Each row is a point on a tangle of strands that fork, close into loops and nearly touch. The rows are in no order.
(in the rows, 128 means zero)
Two points are linked if the straight distance between their rows is under 109. Some points are linked to none.
z183: [145  88 167 159 146 131 185  84 163 159 144  94 168 153 110 120 111 124
 136 193]
z591: [108 137 127 163 148  94 133 134 183  90 108  90 125  85 222 121 160 111
 138 105]
z668: [136 133  96 187 156 161 132 107 151 155 110 106 150  90 162 107 169  92
 139  79]
z494: [116  91 110 168 125 176 127  71  65 185 123 164 106 102  85 117 141 148
 145 107]
z627: [142  51 106 102  86 130 115 146 120 108 112 134  88 164 182 111 118 118
 158  98]
z635: [115  93 104 166 136 197 116 130  65 143 144 123  93  75 130 157 139 110
 122 122]
z114: [138 108  82 101 145 148 123 114 160 130  81 147 119  67 121 151  88  97
 147  74]
z634: [162 103 111 105 175 158 123 109 130 145 115 128 102  89 135 143 118  80
 130  77]
z734: [138 138  77 138 114 118  89 138 133 132 143 120 145 100 151 115 166 142
 175 123]
z795: [145  99 158  57 102 104 146 151 117 103 146 104 177 196  97 144 146 133
  99 153]
z125: [140 140 133 177 137 159 108 120 118  88 105 119 164 103  85 142 110 136
 136 180]
z178: [ 97 131 209 186 101 173 155 114 146 139 113 104 146 129 144 134 155 132
 128 193]
z520: [161 126 119 132 104  89 158 171  81 132 163 117  76 130 158  86 116 132
  84  99]
z186: [142 151 109 117 105 141  85  95 189 103 106  96 166 121 124 140 142 140
 161 163]
z987: [136 119 119 101  73 105 156 137 141  78  94 119 147 145 131 133 141 128
 110  93]
z389: [ 74 108 158 151  94 159 151  47 126 113  84 138 168 120  95 170 157 147
 148 143]
z995: [166 125 139  93 103 141  99  94 159  83  93 102 164 148 102 139 134 134
 120 152]
z176: [124 112 107 140 123 148 125 175  67  92 117 125 103 113 161 139  97 136
 132 143]
z745: [117  96 154 122 143 160 181 102 151 145 183 108 152 144 116 165 153 128
 130 188]
z767: [148  93 157  63 126  89 133 166 105 153 136 116  86 153 128 103  82 153
 152 155]
z763: [127 128 173 174 126 188 103 124 120 103 143 154 108 130 133 157 131 107
 105 163]
z743: [147 137 138 122 155 119 112 101 200 134 104 177 117 147 134 119 105 120
  99  66]
z330: [130 148  92 105 173 141 122  52 179 178  87 133 149 115 142 102 143 121
 156  95]
z692: [106 157 137 140 149 162 122  72 113 139  94 165 125  79  74 156 110 115
  74 104]
z837: [122  82 153 165 135 163 144 117 202 152 128 128 101 126 176 118 123 118
 180 125]
z271: [122 131  70 102 142  96 117 156  92  76 103 108 123 107 170 114 140  89
 154  86]
z412: [136  99 103  75  91 113 103 105 176  73 115 143 160 173 110 163  99 116
 128 138]
z230: [179 138 170  95 103 103  77 155  97 142 165 124 112 158 115 107 139 132
 111 182]
z760: [158 155 129 107 169  86 111 130 152 115 112 113 143 159  71 109 124 162
  98  62]
z748: [103 165  81 106 170 104 163 144 102 140 129 110  98  85 174 132 108 144
 156 137]
z877: [129  80 114 146  91 118 139 167  97 115  89 118 109 147 184  99 142 117
 136  68]
z617: [110 118 183  61 108  25 177 133 192  99 165  93 129 134 140 134 121 102
 136 157]
z456: [125 137 122 118 157 122 182  92 127 130 149 112 122 186 127 131  95 143
 165 209]
z124: [107 114 134 156 118 177  86 108  51 142 116  87 103 137  80 146 173 142
 124 132]
z773: [122  66 115  76  67  73 149 123 160  91 110 116 163 167 127 152 122 118
 130 135]
z215: [141 150 103 132 130 156  90 168 105 116 179 113 129 115  97 160 156 151
 121 130]
z752: [117 144 128 157 132 141 106 142 159 132 111 145 118 119 146 122  79 119
 173 179]
z113: [153 112 160 175 107 130 146 139 126  91 114  89 173 125 112 125 104 127
 128 210]
z375: [129 117 133 114  97 149 132 152 109 131 150 105 156 115  68 174 162 149
 118 152]
z514: [148 122 107 104 113 117 124 125 182 107 140 161  87  83 169 139 139  89
 140  57]
z315: [118 144 140 127 101 166 142 128 115 133 150  87 107 116 170 162 189 140
 101 147]
z277: [143 117  94 136 120 155 129  74 153 125 162 139 162 123  77 176 154 130
 153 137]
z378: [138 116 114 151 111 127 132 164 108 139  88  87 129 169 145  98 147 162
 113  89]
z294: [ 86 160 167 115 109 114 146 168 138  89 149 138 139 142 153 147 155 147
  99 110]
z452: [143 154  83 150 112 114 119 158  93 126 175 195 119 130 133 123  96 126
 132 152]
z175: [139 128 141 165 140 159 151  56  89 119 170 101 116 121  70 149 139 117
  77 165]
z344: [107 129 134 126 110  66 192 126 142 102 122 150 105 198 150 108 111 142
  89 129]
z207: [120 132  98 167 135 164 151  81 143 133 113 101 137 138 180 126 180 119
 140 115]
z547: [120 137 170 132 126  81 117 148 210  55 117 113 128 127 193 125 154 132
 149 105]
z251: [115 140 153 165 118 157 125  78 144 166  74 117 108 112 122 106 128 133
 109 133]
z457: [ 82 122 138 105 100  25 149 141 195  89 117 125 149 159 130 118  88 152
 149 139]
z109: [117 112 148 131 151 157 181 143 148 109 138  98  88 114 179 179 111 146
 145 150]
z25: [154  56  99 157  94 143 152 150 143 102  80  98 133 114 153 114 121 112
 130  77]
z669: [135 181 159  85 139 107 104 112 150 112  98  95 103 132 166 118 111 126
 109 161]
z918: [168 128 150 145 123 130 120 135 137 141  98 111 116  76 118 122  67 118
  96 172]
z292: [116  87 162  73 101 122 164  95 169 140 133 152 163 134  87 167 116  93
 105 189]
z787: [ 75 160 105 178 160 178 134  82  75 152  98 149 124 113 101 141 123 108
  71  86]
z153: [134 152 127 144 117 153  78 132 110 168 108 108 106  50  90 106  99 123
 107 152]
z554: [115 157 138  72 153  56 108 129 170  85 104 143  98 118 153  87 103 107
 163  77]
z629: [117  96 201 134 129 111 151 204 106 127 135 127 152 123  83 166 103 124
  36 154]
z855: [132  89 218 143 157 167 140 149 114 158 165 117  99 112 126 137 116 115
 119 193]
z851: [123 127 188 129 160 111 110 165 141 102 117  89 118 176 147  91 137 170
 166 141]
z231: [ 84 130 133 131 113 175 129  90  81 192 115 176  89 129  83 109 131 146
 112 100]
z859: [105 134 137 177 197 173  84  61  80 153 142 119  93  68  97  99 138  93
 107 131]
z211: [ 68 130 119  95 122 155 152 126 118 137 111 157 131 128  92 174 137 146
 102 104]
z602: [135  91 102 135  59 104 153 123 154 109 122 132 166 124 160 151  83  86
 118 196]
z235: [ 81 139  56 136 147 135 152 122 131 179  94 116 172 105 132 114 146 138
 169  71]
z89: [105 113 172 108  91 133 159 121 150 150 119 164 138  85 101 179  85 106
 111 174]
z304: [113 144 138 167 136 186  95  76  73 103 101  77 129 125  93 144 169 132
  80 119]
z866: [157  98 184 153 141 154 134  67 111 157 151 113 101 141  66 128 139 144
  65 145]
z530: [165  95 199 118 138 147 118  86 151 161 162 154 121 154  82 127 125 133
 114 147]
z387: [ 88 106 111 113 176 172 111 104  61 185 115 131 114 113 110 126 156  84
 122  47]
z621: [102  96 144 124 151 168 156 107 192 112 115 112 103 134 163 161 132 124
 151 139]
z919: [117 183  97  95 114 132 129  85 167 148  98  73 134 121 135 144 168 151
 146 148]
z373: [ 90 139 112 155 159 192  81 104  68 113 130 127 132  86  74 151 145 152
 185 156]
z181: [ 98 130 111 144 101 117 135 175 160 112  93 161 186 118 112 155  89 165
 142 124]
z774: [135 157  65  85 117 106 104  80 164  70 124 158 156 137 127 146 120 122
 119 133]
z465: [145 152  95 165 161 148 145 127 112 170 156  95 155 116  95 128 183 167
 118  80]
z679: [151 149  63 118 187 124 128 115 102 150 148 159 121 187 132 108 143 123
 146 110]
z960: [186 115 123 110 123 150 103 119 119 124 171 163  93 144 105 150 125 103
  74  92]
z262: [126 147 156 121 145 139  73 173  90 113 128  91  91 148 113 104 121 165
  86 118]
z976: [ 85 110 122 138  84 100 152 173 145  87 138 141 181 141 110 163 120 140
 149 165]
z781: [114 149 133 111 114  70 119 133 153  46 140 151 123 117 155 127 100 112
 116 137]
z43: [149 110 157 204 113 157 106 160 125  91 142 151 140 127 167 125 139 113
 131 127]
z755: [134 110  82 146 123 144 138 172  99 106 154 158 119 111 114 147  84 134
 152 169]
z803: [142 116 137 145 164 162 114  97 118 133 107 151 122 106  50 148  98 153
 101  91]
z91: [150 138  63 137 182 136 163 103 117 165 166 115 155 115 119 127 159 116
 125  63]
z738: [106 155 102 141  81  99 150 161 105 145 160 166 117 169 157 110 127 139
 123 134]
z940: [114 117 157 140 108 169 129 127 123 128 126 182 113 172 140 132 130 124
 112 121]
z512: [122 148  76 155 157 151 123  72  95 181 124 169 138 100 149  97 116  78
 161 139]
z148: [109 207 123 174 123 150 110 107 148 152 141 136 164 114 108 127 173 155
 108 140]
z218: [155 142 119 169 156 151  56 114  90  90 137 157 127 157  68 100 106 128
  96 144]
z470: [120 141  83  88 189  95  91 151 100 117 119 124 143 127 188  90 128 103
 193 106]
z646: [176  88 145 154 131  98 178 132 147 121 134 111 163 136 112  97  95 117
 119 208]
z149: [126  99 122  83  94 111 169 148 116 106 140 159 100 147 140 173  80 121
 124 142]
z246: [138  68  94  80 132 119 158 159 132 138 137 118 105 120 104 156 119 154
 175  88]
z597: [104 165 108 157 155 150  67 171  67 159  89  89 146  87 139 112 147 124
 140  98]
z265: [ 97 183 123 122 116 104 158 185 126 124 134 115 132  94 144 153 143 170
 106 112]
z907: [127 116 197 139  97  94  94 128 218 105 104 147 168 129 130 128 107 136
 143 165]
z55: [146 174  65 114 154  51 174 132 108 125 145 130 130  97 158  68 148  99
 120  48]
z132: [142  95 178 179 136 171 111 122 138 177 155 153 132  91  78 113 163 150
 146 105]
z3: [119 122  98 173 159 162 116 114 132 126 125 160 162 156 113 124 158 155
 187 107]
z883: [144 146  74  98 157  89 156 128 110 175 137 120 132 118 190  78 124  96
 146  56]
z749: [186 148 120 113 153  97 110 132  85 106 156  83 107 176 132  82 140 154
 141 146]
z616: [153 183 143 123  94 108  96 131 103 141 161 111  99 136 131 106 148 127
  66 144]
z517: [172 112 177 122 102 152  92 119 100 167 150  91 104 135 105 120 144 115
 107 190]
z927: [106 109 129 151 160 205 108 113  58 165 126 105 109  85 135 148 168  70
 124  78]
z201: [120 187  92  91 139 124 103  79 168 183 102  93 153 115 168  99 180 118
 138 105]
z120: [148 156  82  81 111  90 154 108 135 153 164 102  93 129 177 116 175 131
 122  91]
z852: [105 102 171 145  77 137 146 146 111 145 128 146 168 116  88 150  98 101
  83 214]
z983: [119 122 169 122 153 139 122 174  76 171 142  97  91 150  99 140 104 170
  74 130]
z199: [148 126 106 183 190 181 142  74  97 162 115 119 168  66 143 125 158  69
 127  84]
z381: [132 154  72 130  73  83 122 165  84  91 136 124 138 163 160  94 149 144
 121 148]
z914: [157 168 108 102 132 117 144  79 162 186 142 148 112 116 102 123  97 139
 117 145]
z718: [124 133 147 143 126 134 125 108 206 177 155 197 113 146 119 121 106 150
 147 125]
z128: [152 132 162 169 164 151  86  49  92 154 131 126 102 172  46  84 126 138
  79 152]
z328: [124 132 199 123  97 124 150 183 109 122 134 120 129 124 140 156 137 132
  61 122]
z371: [ 91 149 178 159 111 144 115 123 117 136  66 111 123 148  92 115 125 158
  89 108]
z747: [131 134  70 119 169 134 149  95 143 136 174 152 121 146 147 141 145 101
 131  99]
z7: [143 168 141 115 132 106 152  96 153 185 116 135 123 167 103  86 100 161
 104 179]
z418: [145 119 179 183 160 158  66 185 108 112 137 145 109 120 143 112 107 124
 123 110]
z900: [122 176 109 121 177 122 155 155  80 169 112  80 118  68 188 129 137 115
 125 101]
z762: [111 104 110 147 189 186  94  84  96 112 120 146 119 107 104 151 129 116
 185 153]
z620: [116  82 173 138 104 133 193 174 151 166 147 157 100 144 160 140 111 120
 109 134]
z861: [ 93 153  70 118 177 104 167 135 125 115 140 150 108  82 205 120 101  90
 153 118]
z56: [148 153 137 113 120 118  73 169 134 104 155 125 136 130 122 134 177 137
 149 114]
z366: [137 163 143 107 148 108 107 166 104 140 111  88  86  60 160 114 142 148
 122 108]
z21: [158 162 134 129 173 123  97 137 154 147  89 147 119 142  99  88 113 143
  81  61]
z737: [141 109 120 141 120 111 118 133 180 141 130 134 137 143 168 118 135 138
 165 107]
z671: [ 98 144 147 163 143 171 145 116 124 146  72 137  69 108 160 140 107 126
 106 115]
z925: [179  90 161  85 113 117  88 150 154  92 159 154 113 145 111 155 151 110
  97  79]
z519: [120 171 127 111 187 126  71 171  76  73 141 119 112 133 109 142 121 143
  99  96]
z254: [ 99 120 125 146  78 191 120  63 116 106 115 137 138 107 120 175 168 110
 122 142]
z317: [ 94 129  67 131 154  96 151 146 135 110 162 160 143  85 187 141 136  75
 175  67]
z687: [144 149 113  87  91  94 155 138 107 121 161  87 125 179 158 144 176 147
 115  92]
z863: [165  75 185 111 131 135 136 158 151 152 170 112 121 124 163 144 113 102
 145 196]
z688: [155 159  71 131 178 137 100 123  67 143 138 101 122  88 119 107 124  95
 112 134]
z746: [135  89 128  88  67 153 105 139 105 141 141 133 124 147  85 167 143 141
 155 150]
z845: [105 140  99 139  69 145 132  95 111 165 100 145 155 149 108 125 160 149
 146 117]
z73: [133 131 167 128  85  57 119 183 109  58 154 124 102 170 140  97 146 127
 131 114]
z420: [127 131 116 149 162 151 105 179  68 107 121 112  92 146 203 115 139 119
 138 125]
z35: [128 149 134 146 168 160 178 113 133 164 131 117 124 144 116 138 118 168
 121 127]
z115: [ 83 163  87 155 123 116 157 111 164 172  93 139 157  96 125 133 123 156
 135  84]
z143: [134 107 108  86 154 107 125 159 125 138 109 122  97 146 118 103  89 161
 167 103]
z355: [142  98 171 122  80  39 168 183 120  82 176 149 118 149 138  76 113 104
 130 140]
z656: [123  96 195 169 121 194 111 106  97 148 135 132  71 114 142 136 125 119
 123 159]
z341: [111 141 109 110 141 131 163 128 128  90 131 135 176 164  95 177 143 159
 105 109]
z895: [169 156 103  88 132 103 176 115 101  93 163 113  94 168 136 145 156 128
  77 118]
z311: [150 171  93 135 124  89 135 126 116  68  95  99 149 109 111 127 122 152
  71 127]
z702: [155 143  74 125  65  36 155 152 115  70 155 108 125 130 139 104 134 137
 144 120]
z126: [125  80  88 121  91 109 156 173 126  99 160 145 108 136 151 141  80 135
 183 148]
z179: [174 160 109  91  99  55 122 145 109  90 147 112 107 104 112 100 111 135
 136 136]
z340: [114  65 186  79 154 125 181 172 131 150 157 117 147 167 103 160 117 146
 153 158]
z103: [125  73 153 137  63  95 183 153 177 125 127 130 159 122 132 146 121  86
  99 182]
z935: [125  96 166  61  82  90 161 129 147 149 106 125 159 182 123 127 133 132
 118 141]
z973: [103 144 111  79 140 152  77 116 128 132  81 137 139  77 149 143 149  96
 168 112]
z462: [143 119 135  87  97  64 126 131 139  74 146 144 129 156 131 102  80 106
 126 186]
z888: [120 151  91  89 122  90  95 190  56  93 158 130  99  94 158 106 155 107
 147  96]
z771: [183 129 105 133 154 118  88 126 103  90 126  60 130 147 144  95 148 143
 137 100]
z147: [111 120 141  96 114 172 111  98 162 183 110 101 116  88 122 164 152 147
 173 101]
z759: [156 118  99 144 148 131 153 151  92 145 131 138  67 122 155 102 121 118
 100  84]
z145: [ 83 119 143 125 105  80 187 125 185 107 131 131 143 171 168 129 102 138
 115 153]
z994: [126 113 118  72  96 159  86 113 143 127 118 154 108 122  92 170 114 116
 160 146]
z169: [102 109 175 135 130 144 127 110 106 149  96 118 157 172  51 121 130 177
 105 134]
z704: [157 128 132 130 128  90 119 157 101  62 148 120  85 168 173  69 121 143
 138 137]
z300: [ 98  70 173 152 100 159 158 131 160 141 137 188 149 146 135 145 100 121
 132 138]
z917: [ 86 127 191 109 107 129  80 142 169 100  89 138 160 168 108 133  99 130
 150 147]
z97: [149 135 151  68 118  70 156 152 135 130 165 121  70 150 164 105 113 145
 145 130]
z924: [113  86 111 180 141 195 146 104  90 148 129 174 112  87  97 152 127 109
 149  97]
z287: [174 106 146 177 101 156  94 138 142 162 161 171 145 108  77 127 140 141
 150 143]
z770: [103  90 218 149  99 164 145  91 104 147 107  87 147 131  98 140 155 138
 112 183]
z820: [133 185 109 128 130  57 175 146 116 111 112 106 128 106 177  84 146 123
  85  54]
z768: [136 152  98 102 134 137  67 132 105 149 100 175 131 104 155 126 139  84
 123  89]
z868: [110 120 170 116 134 172 126  85 165 119 161 160 127 118 131 158  97 102
 143 211]
z382: [135  98 147 180 142 180  56 162  76 144 140 117 100 136 119 109 137 124
 163 135]
z279: [113 148  88 167 175 126 119 123 114 120 111 164 156 161 140  94 146 120
 131  99]
z670: [136 160  92 154 127  87 126 170 104 169 105 103 132 124 149  68 142 168
 146  85]
z238: [110 107 166 111  86 118 111 160 150 131 112  99 130 152 174 117 129 125
 154 185]
z696: [161 137  67 114 131 149 112 127  99 147 161 160 118 105  93 141 158 123
  72  82]
z741: [178  80 140 150 135  98 153 188 103  84 191 144 148 145 113 129  94 141
 135 151]
z74: [183 144 170 153 101  69 144 166 159 124 176 130 127 146 137  80 126 158
  91 149]
z808: [114 119 154 146 100 155 113 131 106 129  86 179 128 153  99 127  71 119
  98 149]
z731: [129 128 178 122  96  87 108 180 189 109 136 113 154  98 165 131 124 133
 154 184]
z348: [128 154  47 122 128 126 130  71 183 106 129 146 161 134  87 158 127 124
 143 121]
z83: [119 135  54  89 166 127  95 112 157 121  75 132 166  83 134 132 114  89
 168  94]
z422: [ 91 122 165 147 128 174 117 115 140 164 124 149 137  96  94 145 146 156
 171 104]
z937: [123 125 102 120 127 143 172 129 138 140 167  85  89 131 195 154 146 140
 143 150]
z253: [101 105 166  84  77 109 139 141 145 156 109 175 144 187  96 138  95 156
 131 135]
z338: [111 191 101 150 161  93 105 165 121 153 123 113 144 116 170  61 160 121
 143  75]
z658: [163 130 124  98 100 103 111 110 163 102 119 126  80  80 193 116 128  85
 135 108]
z316: [138 133 127 158 161 138  81  76  89 119  96 115 109 159  92  96 103 131
  94 152]
z710: [136  51 159  72 119  78 183 163 109  80 164 123 153 179 127 132 124 115
 119 152]
z999: [ 96 100 102 163 161 154 112  84 176 136  83 158 165 123  99 120 125 126
 190 111]
z431: [ 73 131 114 189 176 165 115  92  60 158  73 130 149  77 106 106 136 100
 125  83]
z57: [150 110 148  97  91  67 163 139 148 129 186 117 105 169 192 107 140 135
 143 171]
z654: [130  93 175  94 153 119 150 165 103 148 128 120 113 170 107 127  92 145
 108 169]
z661: [154 100 191 144 113 132 106 158 112 116 103  70 133 158 152 112 135 133
 144 156]
z954: [ 69 129  80 186 164 136 154 137 159 124 105 128 157 118 184 150 121 108
 164 117]
z804: [192  98 140 138 101 114 123 170 139  83 165 149 171 146  73 114 112 119
 108 155]
z137: [123 113 151 117  97  74 118 143 196  53 143 129 143  98 176 154 112 121
 167 154]
z600: [124 139 147 104 143 114 108 112 197 107 128 199 133 157 136 120  90 138
 143 118]
z850: [ 98 111 182 101 104 150 145 110 105 158 113  88 156 119  60 165 149 159
 105 165]
z727: [151 117  83 137 119 166 114  75 121 170 114 133 120  93 112 116 111 112
 172 154]
z860: [175 124 133 124 131 114 129 122 119 109 140 138 151 149  56 133 102 131
  91 161]
z106: [161 108 124  97  85 143  89 136 152 125 127 119  97  76 175 139 120 101
 168 148]
z252: [125 182  67 121 123  78 117 109 154  49 146 143 151 106 158 114 139 101
 134 118]
z780: [105 103 165  84 126 143 124  65 164 126 137 182 143 171 103 157 113  98
 138 195]
z396: [132 154 117  98 138  95 173 131 146 101 160 127 162 154  62 171 108 139
  82 132]
z585: [101 199 107 130 168 151  87 100 135 130 102 122 149  99 106 140 165 132
 108 123]
z394: [165 112 146 134 125 147 149  94 181  92 172 117 159 136  89 172 149 127
 141 166]
z638: [167 123 140 180 111 115 102 125 188  89 153 126 170 155 155 106 162 146
 174 124]
z467: [128 123 179  82 121 132 110 141 153 141 174 144 126 186 115 159 183 154
 102 124]
z392: [174 148  96 119 151 112 168 120 142 150 155 107 118 134 101 120 123 162
 139 127]
z261: [150 171 112 106 117 132 122 129 132 164 178 144  86 112 158 113 155 122
 106 118]
z548: [135  90  95 144 111 169 126  91 160 164 101 170 123 135  96 112 102 136
 168 107]
z449: [ 88 114  91 134 158 176 109 148 111 114 113 134 165 116 127 161 167 137
 176  88]
z488: [108 142 119 163 189 139 149 153 141  84 122 119 127 114 191 140 150 115
 149  98]
z719: [139  87 168  78  94 108 124 149 153 103 176 169 121 187 132 145 143 131
 125  94]
z310: [ 93 153  92 109 105 149 132 114  88 175  97 142 113 132 116 146 136 132
 116  97]
z121: [131  94 175 143  84 131 201 159 152 167 148 109 163 132 127 139 133 132
 108 152]
z717: [145 161 117 151 181 148 113  95  92 187 142 121 198  96 146 120 170  57
 115  70]
z386: [183 114 131 119  81  53 149 131 166 124 153 106 132 143 167  84 123 139
 119 156]
z193: [138 102 111 108 172 187  83 109 115 134 128 181  87  94 102 146 117  83
 117  93]
z439: [144 141 108 191 119 164  92 108 110 110 114  92 151  90  91 127 145 118
  91 132]
z789: [ 88 151 181  73 136 115  90 142 150  87  86 156 129 173 110 158 124 140
 107 115]
z268: [131 143 117 171 141 169  96  99  77 193 128 103  96  34  84 110 135 113
  93 133]
z476: [ 88 168 123 134 123 100 149 125 175 133 119 145 177 109  86 139  97 175
 151 121]
z505: [134 169  97 152 142 134 131 133 104  83  92  88 157 134 107 148 104 151
 130 154]
z543: [125 174 108 111 141 102  87 192  85  78 129 146 116  86 140 131 120 117
 100 105]
z814: [163 174 109 165 185 130 110 135 134 143 148  82 145 113 110 109 180 146
  77  77]
z151: [148 153 117 103 113  99 156 133 127  88 101  87 141 125 125 108 162 131
  77  67]
z409: [108 168 105 107 166  37 140 133 169  88 120 159  82 148 166  72  88 126
 161 106]
z122: [126 121  97 143  77 132 129 108 163 128 123 152 144 141 145 129  98 115
 160 201]
z119: [ 70 106 116 156  81  61 166 140 183  99 129 170 114 158 191 149 119 129
 141 132]
z786: [176 141 141 100 185 102 136 118 165  82 120 109  98 161 113 112 120 161
 117  82]
z681: [ 73 121 115 149 100  92 163 178 160  91 125 135 121 120 175 148 116 131
 163 102]
z524: [141 116 114 145  74 128 133 136 144 189 167 156 144 111  89 133 126 142
 140 152]
z988: [ 90 142 126 115 151 151 118 103 159 119 100 181 128 142 110 131  68 149
 160 159]
z11: [132 100  95 194 106 174 138 136 131 140  95 124 142  73 147 129 127 107
 120  91]
z989: [133 166 103 154  95 123  96 123 140 140 105 122 181 143  79 105 164 162
 125 131]
z515: [124 121 102  74 156 158 107 139  99 107 130 186  78 143 128 170  99  98
 120  84]
z205: [ 95 125 135 194 102 156 161  93 151 137 122 111 149 148 146 127 152 147
 154 164]
z829: [168 151  94  89 135 109 100 100 115 138 117 167 104  81 185  94 116  87
 128  93]
z545: [169 111 191 126 101  33 158 176 148 127 180 147 135 158 116  75 131 143
 122 114]
z335: [160 119 122 118 122 126 165 155 131 158 106  95  98  75 154 130  74 146
 127 139]
z507: [120 136  81 136 156 115 131 170  58 102 101  85 129 138 192 124 162 110
 151  98]
z523: [117 158 121  90 116 132 152  83 136 162 132 111 132 175 115 122  98 151
 124 215]
z290: [148 125 140 109 189  99 127 169 145  65 150 148 105 150 139 121 117 147
 136  73]
z948: [114 140 134 143 164 176 161  79 104 130 161  95 109 141 105 171 155 147
 105 128]
z673: [121 190  96 148 181 105  90 147 108 160 114 113 179  75 147 103 143 115
 136  92]
z95: [115 108 174  54 109  37 142 130 221 127 134 124 150 139 130 135  95 132
 146 161]
z164: [126 120  95 134  75 127 109  78 131 111  96 149 129 176 155 107  96 110
 116 168]
z305: [136 158 137 118 134  65 181 133 138 121 133 164  84 162 145  84  80 142
 133 120]
z657: [133 125 205 103 132 119 100 153 172 137 167 116 127 182 148 124 162 164
 144 140]
z158: [127 140 163  95  65 146 122 167 120 133 138 112 111 101 158 170 149 117
  79 139]
z708: [109  97 153 141  69 159 153 141  82 132  78 127 141 118  89 147  88 117
  79 173]
z380: [152  99 112  78 115 123 165 120 164 158 153 100 138 145  95 155 135 151
 150 126]
z624: [107 193 122 114 159 130 100 118 121 124  97 120 111 135 159 133 139 142
 109 123]
z817: [145 142 125 110 119 131 192 122 126 137 148 131  95 137 125 159  83 117
  82 164]
z49: [128 165 109 202 164 159 117  67 107 172 105 164 124 115 101  77 129 112
 142 129]
z536: [103 118  77 140  97  76 141 180 131  81 160 173 124 108 161 127 138 111
 166  76]
z641: [188 152 177 117 137 120 140 113 155 120 111  89  97 115 160 118  94 111
  88 177]
z314: [120 117  90 170 164 149 109 153  60 123  96 111 136 112  87 124 130 130
  93  59]
z401: [170  89 158  79 123  89 150 126 145  91 131 108 147 146 131 108  88  93
 104 204]
z594: [109 126 142 135 173 189  86  82 114 152  80 117 123 143 119 105 164 121
 162  91]
z337: [ 94  74 140 142 106 110 176 159 139 140 118 133 206 149  94 146 111 142
 151 201]
z81: [107 162 156  78 108 108 182 139 169 165 138 147  83 133 148 145  62 135
  90 155]
z984: [110 141  97 201 133 169  96  60 120 145 115 168 164 101  82 110 154 131
 148 151]
z270: [ 84 132  55 166 153 109 151 137 154 119 114 122 145 152 173 109 120 147
 188 132]
z809: [112 157  97 156 153 103 109 129 126 150  94 137 178 152 189  83 155  94
 143  58]
z291: [109 112 157 138  97 118 168 175  90 159 128 113 175 121  84 144 126 140
 114 229]
z407: [130  99 160  89 124 181  85 125 136 121 131 117  97 114 140 155 118 111
 169 149]
z70: [ 73  82 217 160  97 180 135  77 107 109  81 134 161 140  75 161 144 128
 128 153]
z836: [104 112  77 137 197 150 109 144  56 148 110 131 152 141 109 120 121 101
 124  47]
z349: [131 101 118 121 139 165  79 140  57 150 141  97  94 157 120 127 164 131
 142 115]
z730: [139 106 149 130 109 153 106 102  82 167 161  92 124 143  89 111 128 160
 155 189]
z571: [137 133  85 113 157 144 116 124 101 155 152 155 117 105  45 154 106 144
 105 107]
z64: [143 142 143 115 168 153  84 165 120 196 124  73  95  64 132 117 151 142
 157 113]
z502: [127 114 148 118 136 185 115 134 137 184 131  93  87  74 145 126 164 143
 140  85]
z614: [159 124 112 130 175 102 120 152 113 103 141 132  93 141 157 123 131 108
  99  49]
z964: [ 80 180 161 111 137 163 146 147 129 138  94 135  93 142 181 150 122 134
 110 135]
z351: [102 142 129 141 118 167  75 101  56 150 143 113 114  99  79 124 149 139
 158 178]

A fork is a point with three links, a tip a point with one. Leave the first point through the second and follow the links. Name the first fork or tip that comes.
z317, z861 => z524
z771, z749 => z97
z520, z759 => z600
z960, z925 => z731

A piece is two or more points that can be reached from each other along the links. Count, over all rows, the pieces, the separate loops (a circle has one, a figure eight two, a Y none), the forks (points with three links) and the tips (points with one).
pieces => 3
loops => 2
forks => 40
tips => 42

Name the points in between on the shortest way along the links from the first point to the second, in order.
z128, z554 => z866 z175 z948 z35 z392 z380 z246 z143 z767 z97 z305 z409
z55, z238 => z820 z151 z987 z773 z412 z774 z252 z781 z137 z731
z279, z924 => z809 z338 z670 z378 z877 z25 z11 z668 z207 z205 z178 z770 z850 z169 z371 z251 z671 z964 z624 z585 z148 z989 z845 z310 z231 z494
z149, z73 => z126 z755 z176 z420 z507 z271 z888 z543 z519 z262 z983 z654 z767 z97 z57 z386 z74 z545 z355
z781, z21 => z462 z401 z646 z113 z125 z439 z304 z124 z349 z382 z418 z43 z763 z940 z300 z620 z121 z103 z602 z122 z752 z988 z600 z743
z523, z524 => z7 z914 z392 z380 z246 z143 z767 z97 z305 z344 z145 z119 z681 z536 z317 z861 z748 z900 z366 z64 z502 z147 z422 z132 z287
